The views of a scene show one set of named points, each view turned or mirrored, shifted and resized as a whole, with a little noise and some points left out.

Scene 1
View 1
zer: -50	-11	-64	-21	37	-32	76	15	-34
bibe: -45	-23	-25	23	-2	6	14	-40	-53
zudod: -20	-31	-30	14	5	-10	9	-2	-9
nav: -7	-29	-24	48	-10	8	46	-18	-31
Geno: -59	-18	-30	17	-22	-6	28	-22	-69
budol: -14	-27	-32	29	3	1	44	-13	-26
mol: -19	-32	-37	10	3	-14	15	11	-7
Gez: -44	-25	-41	-5	-8	-27	18	17	-27
mulor: -41	-23	-34	9	-10	-14	25	-4	-41
val: -7	-28	-27	41	4	10	42	-23	-24
dedu: -39	-23	-27	20	-13	-4	24	-19	-47
zivim: -20	-28	-34	23	4	-6	37	-7	-23
pedut: -37	-22	-46	-12	29	-22	25	1	-17
vuru: -35	-30	-21	22	-8	-1	-7	-23	-32
View 2
zer: -22	-40	-6	-34	-30	59	7	39	-8
val: 13	-7	7	-34	3	25	3	-9	-24
zivim: 7	-10	0	-34	-11	27	9	3	-16
nav: 11	4	15	-38	4	20	1	-2	-31
pedut: -2	-27	-18	-27	-26	39	14	10	5
dedu: -2	12	-15	-30	-7	23	-6	8	-14
vuru: 10	12	-25	-26	-10	15	0	-11	-2
Geno: -12	21	-22	-29	-7	28	-19	20	-18
mol: 11	-16	4	-34	-28	21	21	9	-8
budol: 6	-16	6	-37	-13	31	11	7	-20
zudod: 9	-1	-8	-32	-16	19	10	0	-10
bibe: -2	13	-25	-26	4	30	-14	-5	-12
View 3
mulor: -10	-9	-16	-26	6	-13	14	4	11
zivim: -13	-5	0	-16	6	-17	9	4	11
Geno: -13	-10	-20	-40	12	-4	17	9	9
budol: -11	-4	3	-18	5	-14	19	1	4
dedu: -12	-7	-13	-29	9	-6	21	9	5
zudod: -10	-7	-9	-11	7	-10	22	8	3
vuru: -10	-7	-15	-17	10	-1	31	15	-2
nav: -11	-5	3	-26	2	-14	25	-7	1
zer: -18	-8	-4	-14	12	-22	-18	17	29
Gez: -8	-9	-24	-8	8	-12	10	14	14
mol: -8	-6	-11	1	4	-15	18	9	6
val: -12	-2	8	-19	4	-12	25	0	-1
View 4
mulor: -10	-27	-20	-24	10	11	-2	41	-9
pedut: -48	-56	9	-23	41	-5	-5	41	-6
bibe: -17	-28	-8	-15	13	46	-30	39	7
dedu: -11	-27	-11	-18	12	23	-16	42	-1
zivim: -10	-43	7	-9	18	3	2	40	1
budol: -1	-41	10	-2	14	13	3	42	2
zer: -58	-71	-16	-23	41	-3	30	58	-33
Gez: -33	-32	-10	-41	29	-16	-11	32	-5
Geno: -17	-23	-32	-29	7	39	-16	45	-9
mol: -16	-37	16	-19	28	-20	-8	30	7
vuru: -14	-21	7	-20	16	19	-37	29	17
zudod: -11	-32	8	-16	20	1	-12	32	6
val: 9	-40	15	9	11	19	-1	41	7
View 5
budol: -8	-6	-16	-21	-48	-1	4	19	2
zivim: -7	-5	-9	-20	-41	-4	-4	17	4
Geno: -18	-26	-9	-13	-24	30	-2	36	19
dedu: -13	-19	-14	-16	-32	12	-2	29	16
mulor: -13	-17	-1	-22	-35	13	-6	25	16
val: -7	-3	-23	-21	-64	1	18	18	-3
zudod: -6	-15	-14	-18	-32	-10	-7	18	11
zer: -16	18	26	-29	-17	19	-25	22	-24
pedut: -7	2	-1	-20	-11	-7	-22	18	-9
Gez: -11	-14	7	-20	-17	-4	-27	17	14
nav: -9	-12	-20	-20	-59	2	14	21	9
mol: -4	-10	-8	-20	-31	-20	-16	9	9
vuru: -7	-28	-35	-5	-14	-2	-3	31	17
bibe: -12	-21	-31	-7	-23	15	6	38	10

Which points are out of place in each view (at most two, in the order of its rows)? Write none if all are in place.
view 1: zudod, mulor
view 2: mol, budol
view 3: zivim
view 4: none
view 5: val, vuru
